Each scene shows the same named points in several views. A view is turned or mirrored, shifted and resized as a whole, has a little noise and may leave points out.
(in the rows, 128 means zero)

Scene 1
View 1
j454: [ 98 174 110 118 142 194  77 127 100 126  83  94 108 139]
j928: [123 136 102 163 140 231  80  86 120 158  91 109  99 180]
j307: [240 108  69 105 114  87 115 118 161 106 114  39 114 116]
j667: [172 139  69 116 160 187  48 137 118 159  99  74 129 159]
j481: [ 64 187 119 103 153 180  59 151 105 109 107  97 140 117]
j558: [127 141 120 125 111 141 115 102 139  96 122  88 103 113]
j686: [179 128 104 102 106  85 128 120 151  79 120  61 112  93]
j110: [184 112 100 122 119 111 105 107 162 102 137  70 124 116]
j532: [180 135  56 133 175 223  34 135 110 188  89  75 130 186]
j15: [130 166  88 114 149 182  73 137 104 135  83  80 109 142]
j26: [ 77 148 152 123 111 111 111 107 158  57 161 102 132  87]
j626: [108 180  99 116 147 219  83 128  75 143  43  85  77 153]
j624: [ 95 148 122 131 138 181  80 116 130 114 125 106 126 133]
View 2
j454: [127 131 164 115 136 162 144 135 104 135 163 101 148 106]
j15: [116 127 159 101 131 150 138 120 101 131 160 110 157 112]
j667: [109 126 163  82 139 118 139 104  89 129 161 120 170 108]
j558: [112 147 155 106 119 160 100 132 127 122 122 115 137  96]
j110: [ 98 139 140  90 107 142  93 121 121 114 122 120 151 109]
j532: [117 127 169  76 160 110 149  92  84 137 179 129 171 103]
j26: [119 155 165 148  99 162 101 151 124 116  90  90 133  75]
j626: [132 121 158  97 151 180 151 134 109 146 188 107 147 120]
j686: [ 87 143 138  95  94 146  82 126 126 101 101 112 150 107]
j481: [122 136 179 135 127 144 140 136  94 130 134  91 153  90]
j928: [139 144 181  95 166 148 134 117 114 151 167 128 138  86]
j307: [ 78 140 130  66 100 126  75 107 124 101 114 128 161 115]
View 3
j481: [141 137 155 121 139 124 124 151  97 111 131 133 106 114]
j667: [141 126 126 144 114 141 110 130  85  77 132 163  92  73]
j624: [148 137 146 121 130 128 119 152  97 112 126 123 118 103]
j686: [156 154 135 116 147 127 107 126 149 116 125 136 158  83]
j26: [150 142 161 102 148 119 124 161 132 141 124 109 142 115]
j928: [151 131 131 141 100 144 114 158  65  97 121 118 119  87]
j307: [154 149 119 125 137 134  96 114 157 106 126 150 155  55]
j532: [141 124 123 145 110 146 108 130  76  78 131 158  89  73]
j626: [151 143 140 140 121 127 128 157  55  85 129 131 119 112]
j454: [149 147 142 130 130 127 126 150  78  94 130 135 126 108]
View 4
j928: [147 108  71 104 128 126 131  73 139  93  97 135  89 178]
j626: [145 108  36  61 125 153 138  60  94 112  89 132  68 126]
j624: [145 116  79 115 136 105 143 114  90 129  85 146 109 133]
j15: [136 101  71  86 118 134 143  78  86 138 112 145  89 123]
j26: [136 169  96 138 135  73 145 155  60 136  71 145 157 106]
j667: [137  65  95 101 116 137 149  75 111 147 142 153  83 141]
j686: [ 88 152 137 104  75 104 161 115  56 168 159 153 151  76]
j558: [120 155  99 110 110 103 141 110  84 128 105 140 132 121]
j454: [145 110  55  87 135 131 141  89  84 125  90 141  86 126]
j110: [108 137 122 103  88 113 150  94  81 146 147 141 131 117]
j307: [ 93 140 149 118  71 113 149  86 111 142 174 145 143 131]
j481: [157  97  75 120 148 108 145 123  76 142  80 154 106 122]
View 5
j532: [ 92 174 142 166  79 157 120 140 170 136 100 126 116 103]
j454: [131 160 123 128  93 130 141 133 154 158  93 118 118 122]
j481: [127 161 120 135 105 139 157 129 133 157 107 116 142 125]
j15: [126 159 124 137  92 138 129 127 157 151  96 123 118 112]
j667: [108 166 132 157  89 152 123 121 161 141 105 125 123  99]
j26: [147 140 108 128 145 109 164 102 114 163 118 119 148 121]
j928: [108 158 146 154 104 110 137 149 155 136  92 124 104 116]
j110: [136 143 115 143 121 130 123  86 147 146 111 136 121  90]
j626: [131 160 129 120  82 129 131 146 172 158  80 121  97 122]
j624: [124 157 126 139 115 124 151 128 137 154 109 119 130 122]
j686: [145 140 106 137 131 129 126  67 135 153 115 136 131  87]
j558: [141 144 119 136 130 113 143 103 137 151 103 129 119 104]

In a view up to two points have been moved. Name them for each view, in the order of its rows, or write none.
view 1 => j481, j110
view 2 => none
view 3 => j667, j626
view 4 => j686, j307
view 5 => none
